Each scene shows the same named points in several views. A view is turned or mirrored, and shifted as a whole, has a little noise and may leave points out.
In the rows, zero is written as 128.

Scene 1
View 1
Z_855: [115 104 140 105 128 126 124 111 157 124 106 176 146 126 104 118  89  90
 154 136 154 101 145 122 117 133  99 131  55 155 121 106 150 117 135  99
 118  87 171 103 163 126 180 151  93 139 137 127 168 138 145 121 113 102
 106 116 144 110 147  97 148 125 107 117]
Z_313: [121 145 136 102 117 126 117 109 146 134  95 202 157 113 108 138  99 109
 173 120 159 109 146 131  92 125 124 102  92 181 141 110 148 103 146 122
  74 102 153 139 133 102 138 125  97 173 141 150 156 179 172  97  78 138
 116 134 147 116 137  73 172 100  99  90]
Z_434: [119 104 129 108 142  92 103 134 157  92 131 109 151 133 106 148 109 171
 130 121 127 141 109  61 114  85 109 168  71 154  80 166 153 132 148  90
 108 149 141 137  83 155  87 159 128 123 150 184 171 197 113 124 106 148
 128 108 113 128 174 123 130 110 100  78]
Z_458: [109 137 152 125 115  97  60 140 145 116  87 187 144 100  79 157  79 124
 158 132 148 109 152 162  78 140 118  65  38 198 168 131 126 146 148 117
 103  84 144 125 146 114 121 146  90 176 150 158 142 182 208  85 137 144
 108 146 112 154 158  52 147 112 135  85]
Z_778: [122 135 126 113 136  91  96 136 152  91 127 113 158 118 116 164 126 198
 130 112 121 161 106  52 100  67 128 154 105 171  87 182 154 120 152 108
  79 168 121 168  45 146  42 138 142 146 150 208 162 232 121 109  77 187
 139 125 114 134 163 123 143  98  90  53]
Z_433: [118 108 151 110 131 117 137 114 164 127 109 158 132 126 110 124  93  78
 155 131 144 106 122  96 113 125  95 149  79 138 114 126 151 112 149 109
 111  99 161 107 141 134 171 148  95 126 135 127 179 135 135 131 128 103
 105  99 146  98 128 104 136 129 102 104]
Z_55: [108 146 150 126 126 118  92 140 144 135  91 152 125  85 109 148 129 102
 126 132 125 135 111 107 102 110 139 125 137 157 133 151 125  94 149 145
  89 102 123 129  93 119 123 112 115 164 135 146 134 145 152 119  99 155
 127 160 132 122  98 124 137 104 103  84]
Z_213: [111 146 140 109 132 140 115 118 148 143  90 181 134  95 117 133 132  89
 137 129 137 128 127 113 114 114 138 129 147 154 129 126 132  74 141 140
  79  97 138 132 109 107 151 110 116 167 136 136 134 136 148 120  68 142
 129 160 157 109  94 124 158 100  89  93]
Z_850: [108 136 127 109 143 115  86 138 148 111 109 129 140  98 116 141 143 156
 104 129 120 157 111  92 114  90 144 149 135 157  99 162 129  92 138 123
  91 122 127 136  75 128 100 123 141 155 146 170 127 170 126 116  61 170
 146 168 124 131 124 151 140  95  89  76]
Z_27: [116 145 128 106 138 133  99 124 145 125 106 161 145  96 125 134 142 133
 123 130 134 146 126 108 116  96 142 137 139 164 112 140 130  78 137 123
  77 111 132 134  91 113 121 116 133 165 141 156 124 159 133 116  47 159
 144 172 143 120 110 138 159  92  80  81]
Z_167: [100 132 126 121 139  83   4 167 132  74 106 133 156  89  81 161 112 212
 100 138 123 152 146 167  98 102 141  75  46 211 135 165 101 148 132  92
 118 108 131 134 102 128  67 153 126 177 164 196  98 205 185  79  90 189
 148 198  75 194 191 100 138  98 130  76]
Z_310: [123 105 157 118 130  93 139 124 170 113 118 117 128 134 112 147 103 105
 150 115 126 120  97  39 107 102  95 177  89 130  91 163 163 119 163 120
  99 136 143 126  92 154 116 149 107 113 134 153 198 170 116 138 148 128
 102  78 133  99 136 117 121 130 103  82]
Z_165: [114 123 142 116 133 116 103 128 156 119 103 153 137 112 108 133 112 115
 137 130 138 124 122 104 110 113 115 132  97 156 115 137 138 105 142 120
 101 104 144 122 115 128 135 138 111 147 140 144 156 155 146 120 101 137
 121 137 132 121 127 111 142 111 104  93]
Z_622: [118 157 143 112 126 139 117 118 144 148  85 186 132  86 123 137 134  88
 139 129 139 131 121 110 107 110 145 125 162 163 133 128 132  71 145 151
  63  96 129 137  99  98 143  97 119 177 131 137 134 142 150 117  64 150
 125 166 159 106  80 124 161  97  87  87]
Z_211: [113 133 110  93 140 145  92 115 137 114 112 191 165 100 117 111 127 144
 121 137 147 136 156 154 127 112 135 116 107 178 114 104 127  84 121  96
  96  95 159 124 132 101 151 132 126 169 150 151 112 155 146  99  24 140
 143 189 146 133 139 128 175  92  80 103]
Z_810: [ 98  72 127 104 157 115  73 142 154  87 127 125 146 115  99  99 108 135
  87 156 130 126 149 151 151 117 103 149  33 149  87 126 117 127 110  64
 169  75 178  71 162 147 175 178 115 122 153 133 125 107 123 123  98 104
 130 163 111 144 170 147 122 127 112 134]
Z_678: [108 108 140 113 151 115 112 135 163 111 118 105 125 110 118 130 137 127
 100 132 111 145  94  67 132  87 119 182 126 125  75 166 139  96 140 117
 109 121 136 115  85 147 127 137 134 123 139 150 152 136  97 140  96 142
 132 138 131 113 117 166 116 116  89  89]
View 2
Z_810: [124 105 155 111 149 150 103 132 136 112 104 159 148 167 163 148 163 157
 146 185  84 197 167  87 121 147  94 137  63 145 100  90 167  90 167 107
  75 103 150 159 106 108 121 144 113  74 103 120 148  58 152 111 120 139
 114 144 154  91 143  49 147  78 163 172]
Z_622: [100 149 142 117 128  82 165 158 158 127 104  67 119 127 111 154 110 168
 151  88 169 142 168 124  72 148 110 136 135 143 115 141 124 168 133 178
 129 145 133 113 102 114 139 131 108 178 125  87 142 104 172 113  90 112
 144 117 109 131 135 128 106 123 157  78]
Z_213: [107 144 143 118 132  88 158 154 158 123 107  77 123 129 115 155 116 165
 153  97 166 150 162 119  79 149 105 131 126 144 111 130 126 157 145 167
 123 131 137 116 100 109 139 135 109 168 125  89 146  98 168 113  94 113
 143 120 118 124 134 115 107 120 156  88]
Z_855: [145 125 140 148 142 116 109 146 127  96 101 121 141 143 131 148 146 162
 201 125 168 187 145  73 113 127 114 122  73 167 102  92 149 125 148 126
  99  94 166 125  93 106 156 143 120 121 108 143 163  83 150 111 139 116
 150 153 158  93 140  71  99 100 155 111]
Z_778: [ 39 195  91 108 132  91 137 109 157 185 143 125 154 123 130 131 103 119
 138 102 120 166 100  77  68 122 114 152 154 107 158 231 149 104  71 143
 103 138 104 152 111 150 107 130 159 126  79 144  88 114 117 100 155 177
 159 102 184 165 134 146 150 148 182 137]
Z_55: [ 88 153 140 104 117  79 148 148 151 150 121  90 122 125 132 136 118 176
 140  97 142 157 158 119  79 145 111 143 141 130 128 153 135 156 123 152
 121 163 117 140 105 134 115 127 120 161 109 109 115 101 158 120 106 113
 134 122 124 127 136 133 132 119 164 102]
Z_434: [ 76 173 101 120 144 102 120 107 143 163 145 135 156 136 143 131 123 128
 157 129 124 192  97  67  95 118 106 134 130 128 141 185 159 102 104 105
  98 114 116 159 109 146 116 142 156 110  81 160 110  95 113 108 161 165
 157 123 191 136 140 110 146 133 184 149]
Z_211: [ 89 130 150 116 146 128 147 138 165 113  86 110 139 148 116 157 127 131
 143 125 122 145 178  92  69 155 115 149  94 136 100 148 135 104 129 193
  97 104 148  99 105  86 146 131 102 124 116  71 155 103 182  94 106 153
 130 109 122 136 132  94 115 109 134 117]
Z_678: [ 90 157 121  97 147  95 151 130 154 154 151 100 135 137 144 152 116 159
 119 141 130 185 119 109  97 141  70 111 145 128 130 144 152 144 150  98
 115 134 103 171 116 149 107 146 141 134 116 124 122  68 121 123 102 141
 149 128 156 116 142 105 148 120 199 144]
Z_313: [111 146 135 153 124  97 128 150 138 112  87 104 138 128 108 142 128 155
 203  79 171 154 158  78  81 125 144 148  96 159 113 139 133 129 109 181
 108 114 164  94  91  98 160 127 114 147 105 124 147 124 172  97 143 117
 147 133 142 130 132 111  81 121 136  78]
Z_458: [117 123 151 153  90 106  77 144 117 122  65 148 144 129 135 106 159 182
 224  78 130 162 183  80  94 119 184 191  78 155 125 131 151 113  93 172
  90 152 169 121  90 106 140 113 104 119  72 165 118 134 177 103 176 102
 113 145 146 117 126 111 104  99 121  95]
Z_165: [111 144 135 128 128 100 124 140 140 132 113 110 136 135 130 139 131 164
 168 112 151 175 144  94  95 133 113 136 111 147 125 133 147 138 132 137
 111 127 138 137 103 122 130 134 127 137 106 135 132  96 148 112 131 122
 144 139 149 116 136 104 118 114 161 111]
Z_310: [107 166 101 135 137  83 121 125 132 147 159 104 146 122 139 140 123 156
 182 114 178 203  87  78 117 109  95 110 134 149 141 143 152 148 131  80
 118 116 124 167 102 157 128 151 161 140 103 176 120  81  98 124 151 124
 174 147 194 110 146 105 118 135 199 121]
Z_850: [ 66 163 122 104 133  98 148 128 161 157 124 110 138 131 132 140 115 146
 128 111 118 157 146 101  72 145 106 149 144 119 132 178 139 122 110 156
 107 145 115 140 114 130 114 131 127 135 101 105 118 101 149 108 119 147
 137 111 145 146 135 127 143 124 164 129]
Z_27: [ 81 154 135 107 138  96 160 140 167 139 116  89 132 131 119 153 112 149
 129 107 138 148 157 112  68 153 101 142 133 125 117 163 129 135 124 173
 117 136 121 121 109 115 129 128 119 153 119  86 131 102 163 108  99 142
 141 107 125 146 135 122 126 122 157 109]
View 3
Z_27: [113 130 147 131 120 152 102 107 120 100 134 144 140 169 116 136 128 146
 132 119 135 147 160 148 127 135 168 118 164  93  77 128  88 154 130 106
 110 100 133 123 118 117 130 142 134 103 147  86 151  81 132 139  89 121
 159 157 130 138 100  81 138 102 124 101]
Z_458: [128 158 113 177  53 172 131  99 149 160 133 160 141 103 235  98 117 114
 125 119 120 139 124 149 124 121  82 157  90 132  81 113 108 133 114 183
 125 159 133 119 144  98 128  98 137 155 112 106 103  73 101 117 163 104
 134 178 116 136  82 146 115 152 165 132]
Z_855: [121 141  92 151 154 168 130 125 170 152 180 100 165 140 207  60 149 133
 136 101 149 178 137 143  92 158  65 152 117  95  96 118 115 140 130 172
 134 148 161 180 108 110 144 128 118 127 120 117 140 114 140 123 133 130
 143 174 130 130 121 137 148 160 146 111]
Z_434: [120 118 111 111 152 157  72 117  94 108 172 154 165 126 106 104 124 107
 175  89  88 181 146 155 163 153 110 142 142 113 127 106 106 139 144 105
 123  87 165 120 144 145 113 138 123 137 153 149 115  98 116  82 151 147
  80 183 120 143 138  89 136 160 128 103]
Z_678: [125 108 121  97 149 150  85 127 115 111 162 159 175 179  98 107 149 133
 172  81 133 185 147 132 131 157 148 110 158  94  95 144  72 123 141 108
 111  95 161 142  93 139 127 156 110 108 165 148 134 129 148 104 100 158
 133 168 135 144 160  95 154 138 118 114]
Z_165: [118 129 120 138 119 151 117 115 133 133 149 137 155 145 163  95 143 131
 147  99 128 161 139 146 111 146 111 138 132  94  90 131  96 132 127 145
 121 126 149 149 116 120 142 133 124 121 136 119 130  97 130 112 120 131
 133 165 129 133 121 118 146 142 133 116]
Z_211: [114 152 132 155 139 177 114 110 155 108 154 114 136 166 161 118 105 153
 102 137 153 149 162 149 114 135 132 130 153 110  72 106 107 171 133 119
 125 121 141 128 119  94 122 133 140 108 126  68 167  87 139 166 108 108
 180 169 125 139  74  95 134 110 142  99]
Z_213: [110 127 140 144 111 139 139 110 143 133 127 128 141 169 156 108 155 152
 133 110 151 145 147 144  81 146 143 128 151  69  66 152  93 147 119 145
 112 125 133 165 104 114 158 140 121 101 133  86 150  88 139 133  75 122
 168 145 135 130 111 106 146 109 120 112]
Z_167: [139 157 133 149  47 197  71  96 117 110 132 209 150 116 174 156  68 115
 115 137 107 145 138 144 192  97 139 123 123 178  73  84  84 139 136 116
 115 125 130  45 157  92  77 109 157 158 136 112 101  76  96 139 179 105
 138 199 107 157  71 100  97 144 171 118]
Z_433: [114 123  99 138 145 145 130 124 146 148 171 112 161 139 173  63 166 129
 163  85 128 177 136 149  88 163  81 152 120  77 104 139 108 134 126 164
 128 135 159 185 109 128 157 133 109 123 131 130 134 107 133  96 118 136
 121 161 133 123 140 135 152 158 129 116]
Z_622: [106 128 151 144  96 131 144 103 132 132 119 130 133 172 148 113 158 155
 135 113 141 132 150 147  83 144 153 129 155  63  61 159  92 148 112 143
 104 119 125 163 104 111 163 136 127  96 135  77 148  82 135 128  67 118
 166 140 131 125 109 108 144  96 114 115]
Z_55: [118 122 150 130  78 133 117 107 116 129 116 166 146 166 136 125 150 139
 151 103 128 144 141 141 113 140 164 120 152  86  71 157  76 131 118 133
 104 115 130 133 110 122 147 137 127 109 146 108 128  87 129 116  88 126
 147 150 131 133 127 106 140 114 123 120]
Z_850: [115 128 142 123 109 154  98 109 107 105 138 160 146 159 109 133 123 132
 147 110 119 153 155 149 139 138 155 120 156 104  87 125  88 144 127 105
 108  99 141 114 125 128 122 139 131 113 155 112 132  87 124 119 111 130
 130 166 126 142 117  85 131 119 125 109]
Z_778: [105 116 138 110 118 144  74  96  67  90 144 171 137 125  70 133 116 102
 179 102  66 157 154 166 179 138 147 140 155 105 123 110 103 149 126  87
 114  68 138  95 170 150 114 128 133 127 158 124 113  66  97  77 135 135
  68 169 115 144 120  72 126 133 121  97]
Z_810: [151 145  84 127 169 208  76 144 182 125 205 137 200 161 192  87 109 145
 124 101 173 203 142 120 134 146  92 118 130 155  87  98  81 129 164 128
 136 143 182 128  78  99  97 143 127 136 142 150 141 157 157 154 161 146
 184 206 131 154 129 122 141 169 166 108]
View 4
Z_313: [ 79 135 100  81 121 102 154  82 134 144 141 172 104 165 123  94 134 140
  75 110 127 197 144 141 135 159 151 156 184 122 145 179 160  97 111 110
 157 134 148 116  83 101 127 136 143 158 187 129  67 134 131  98 156 115
 152 152 130 134 138 152 119 148 118  96]
Z_810: [ 87  87 148 124 137 166 149 164 126 175  84 108 156 134  64  92 151  86
  46 126 182 173 137 111 143 151 145 112 180 144 103 139 128 144  97  99
 144 120 159 174 146 132 178  89  73 162 216 159 110 109 115 123 100 168
  90 160 146 145 133  55  56 137 162 150]
Z_434: [ 87 126 158 109  74 134 165  91 145  98 154 124 138 102 115  92 111 162
 126 108 150 110 144  98 144 166 110 123 161 148 113 141 114 147 141 134
 125  98 162 183 102 140 126  76 124 138 172 179 121 121  90 116 176 109
 124 129 166  94 129  94 112 152 132 176]
Z_55: [102 101 125 117 119 121 188 117 146  73 115 134  77 147  96 104 129 165
 129 125 112 163 182 138 134 114 140 140 180 105 138 173 131 106 132 109
 163 112 155 120 105 156 122 109 153 131 180 122  88 121 120 140 136 111
 121 119 120 101 138 155 120 113 156 128]
Z_778: [ 81 137 162  84  50 115 176  89 136  49 172 147 113  85 117  97  85 200
 157 100 119  93 164 102 165 157  98 123 148 139 134 142 115 136 150 122
 132  97 156 170  80 159 122  90 135 119 154 177 131 113 104 128 177  87
 153 112 140  85 136 122 135 144 110 179]
Z_27: [ 85 101 122 109 105 130 182 131 153  99 135 152 106 137 106 108 116 180
 129 107 122 152 172 141 153 113 140 140 152  99 148 185 147 100 129  92
 176 139 146 118  91 152 129 115 137 138 182 118  98 132 114 148 127 121
 135 117 122 115 133 129 140 112 139 120]
Z_855: [ 90 117 109 117 139 132 152  99 152 183 119 134 137 170 116  89 158  98
  63 119 166 189 132 122 107 161 153 148 191 129 116 175 150 118 105 124
 141 124 162 141 117  95 138 106 127 171 211 140  68 143 107  95 145 137
 117 165 167 136 126 106  95 155 157 113]
Z_458: [ 81 138 120  58 126  87 142  86  81 124 102 162  80 155  90  81 141  94
  37 130 116 217 142 133 144 183 148 147 212 156 138 136 137 113  96 116
 133 105 149 142  93 111 149 141 120 153 173 158  78  93 168  86 150 117
 138 164 108 133 148 159  72 153 115 119]
Z_310: [105 123 147 139 103 127 178  68 179 106 142 111 128 140 131  86 135 138
 135 122 151 133 150  97  89 152 116 138 187 124 104 163 122 139 140 160
 121  87 176 160 107 117 102  69 160 141 191 165  86 143  73 101 194 105
 101 134 188  78 119 126 115 162 165 156]
Z_678: [104  91 151 151 103 155 188 128 176  95 124 104 126 123  98 103 129 166
 147 121 145 120 170 106 123 117 121 126 166 108 112 169 122 133 142 118
 146 109 168 153 121 160 125  71 140 132 197 141 109 136  78 143 142 121
  96 113 163  90 125 102 119 125 178 157]
Z_211: [ 67 103 112  95 114 135 157 148 136 152 135 166 127 139 103 110 120 163
  85 101 141 167 146 148 172 131 153 137 149 116 152 182 160  96 112  73
 181 158 139 119  94 133 155 133 110 157 192 121 100 131 122 138 104 138
 146 135 118 151 138 100 128 122 128 107]
Z_850: [ 88 104 139 109  92 128 178 127 138  82 138 139 104 118  99 106 109 182
 134 111 123 135 169 123 156 130 125 130 155 117 138 164 130 117 136 101
 160 120 152 142  93 162 134 102 133 129 177 140 112 120 111 139 136 114
 134 114 125 108 136 122 124 121 138 146]
Z_433: [100 115 118 134 131 129 167  88 169 161 119 121 132 170 125  88 161 105
  91 127 162 182 140 118  94 155 142 150 192 117 110 181 146 124 116 141
 135 116 169 139 116  98 120  91 145 164 207 138  67 147  91  99 164 125
 103 152 181 112 122 122 103 157 172 118]
Z_167: [ 69 122 157  45  85 103 146 138  52  72 115 162  90  98  50  94  97 143
  66 113 106 164 156 120 208 168 129 113 176 173 145 103 113 128 111  78
 144 104 142 173  93 167 177 131  79 126 153 178 134  60 175 127 119 124
 151 138  72 129 160 120  71 126  91 168]
Z_213: [ 91 100 104 123 130 125 180 122 162 121 123 149  96 163 109 106 137 162
 111 118 124 178 169 143 127 114 151 151 176  87 147 196 152  92 124 100
 173 138 150 101  96 136 123 119 155 148 192 106  74 141 112 133 128 121
 126 127 129 119 132 149 135 119 157  96]
Z_622: [ 91 100 102 117 129 118 185 119 158 105 125 150  85 164 115 111 134 167
 126 118 110 177 179 151 128 103 152 154 175  84 153 199 152  88 129 101
 176 137 147  93  91 139 116 123 164 146 191  99  73 139 117 138 130 118
 135 118 119 115 134 160 141 113 154  94]
View 5
Z_211: [131  93 132 141 129 150 156 152 140 131 153 125  83 107 172 108  99 159
 147 174 150 126 118  86 107 146 143 107 148 123 119 169 156 180 102 112
 138 128 132 157  77 113 153 129  77 116 122 142 158 128 144 144 122 163
 135 155 145 105 107 145 153 183  91 130]
Z_167: [113 143 140 145 153  83 137  79  74 132 144 103 117 114 115 174 104 158
 122 107 118  92 111 111 133 155 124 137 106 149 110 223 149 176 144  53
 184 183 133 114  35  80 136 165 110 135 119 120 145 147 119 134 102 135
 188  80 128 116 162 187 227 211 110 140]
Z_678: [116 146 157 106 161 124 134 101 115 150 209 128 139 120 164  84  83 155
 123 146 127 105 154  96 180 193 169  80 161  69 132 104 146 125 122  78
 131 141 114 113  98 156 129 101 122 101 129 119 112 126 130 141 103 107
  84 165 110 144 123 135 123 109 138  91]
Z_622: [165 110 139 151 138 112 163 159 141 122 165 117  87 159 183  84  88 169
 151 152 164 168 176 118 158 145 186 130 158  91 115 129 146 170  88 131
 130 115 141 124  86 146 126  98  93  77 100 156 160 151 127 136 132 143
 121 171 121 145  93 125 117 168 107 130]
Z_810: [ 54 120 134  84 102 189 103  91 121 162 129 155  86  59 144 134 113 137
 158 143 112  95  99  50 140 153 131  63 162 103  91 150 151 131 125  73
 156 135 124 153  91 134 128 135 141 187 148 111 122 120 165 166 111 128
 131 128 123 114 114 161 132 124 124  75]
Z_434: [100 177 155  88 151 108 147  58  93 140 201  96 154 150 147 102  79 157
  72 133 106  61 125 107 140 195 160  92 159  96 149 129 134 125 144  80
 157 167 118 131  90 123 135 138  97 126 120 102 126 104 112 152  77 115
 108 141 144 144 144 132 136 152 136 100]
Z_310: [104 184 150  74 125 112 144  64 107 135 183  94 136 174 160  66  81 164
  76 122 112  90 160 109 163 182 196 101 179  68 137  87 120 106 134 113
 159 138 133 131 111 149 114 115 111 135 102 110 132 104 113 166  84 104
 102 156 140 178 115 103  77 130 147  77]
Z_165: [115 137 137 110 123 125 144 106 125 131 151 113  99 144 162  98  92 163
 123 136 131 122 145 102 147 154 175 117 161  94 117 132 135 142 117 111
 156 133 140 137  88 136 120 121 106 129 110 129 146 128 127 153 108 131
 132 148 133 151 108 132 117 156 121 100]
Z_778: [139 179 166 123 187  71 165  71  83 130 228  78 176 166 147 102  73 166
  61 136 115  65 131 135 141 210 168 115 137 108 166 141 139 145 143  80
 148 175 110 113  83 114 148 136  72  77 111 113 133 114  98 132  71 122
 111 138 149 147 156 135 170 179 126 130]
Z_213: [149 113 135 136 133 122 159 155 142 130 161 117  86 147 181  85  88 168
 152 155 161 161 170 107 152 145 181 124 155  89 112 129 148 164  93 125
 132 112 143 133  86 146 130 100  93  94 106 148 152 143 132 143 128 143
 122 168 123 139  92 126 111 161 106 120]
Z_458: [111 145 114 108  92 102 141  88 105 120  79  93  69 165 135 140 108 175
 125  92 124 132 142 112 133 112 167 159 140 127  92 187 132 161 132 114
 197 143 166 145  62 103 103 152 114 169  92 140 175 139 117 157 113 146
 204  95 146 159 118 144 141 212 109 113]
Z_313: [137 127 122 119 102 124 168 126 132 120 122  97  77 171 168  91  94 175
 115 140 146 134 146 114 112 129 181 145 161 117 118 153 132 165 107 144
 157 122 155 161  83 117 126 129  76 134  91 145 181 128 126 155 115 157
 159 144 159 147  93 116 108 204 103 122]
Z_850: [140 133 154 140 166 105 159 116 108 134 202 110 129 135 157 103  84 160
 117 147 138 110 144 112 152 182 159 109 144  99 133 145 150 158 119  88
 139 150 122 119  77 127 138 118  94  85 120 129 134 132 123 130 102 130
 114 149 126 132 130 144 159 163 120 127]
Z_433: [ 97 149 128  74  92 152 136  95 136 136 128 112  87 153 171  78  92 165
 119 136 122 120 150  86 147 144 190 105 186  79 110 101 127 119 114 134
 157 115 146 154 110 155 111 113 117 162 104 127 150 118 137 173 108 130
 124 156 139 162  92 107  65 137 124  79]

Which points are out of place in each view (at most two, in the order of its rows)? Write - if all are in place.
view 1 => Z_55, Z_850
view 2 => -
view 3 => Z_27, Z_433
view 4 => Z_810
view 5 => -
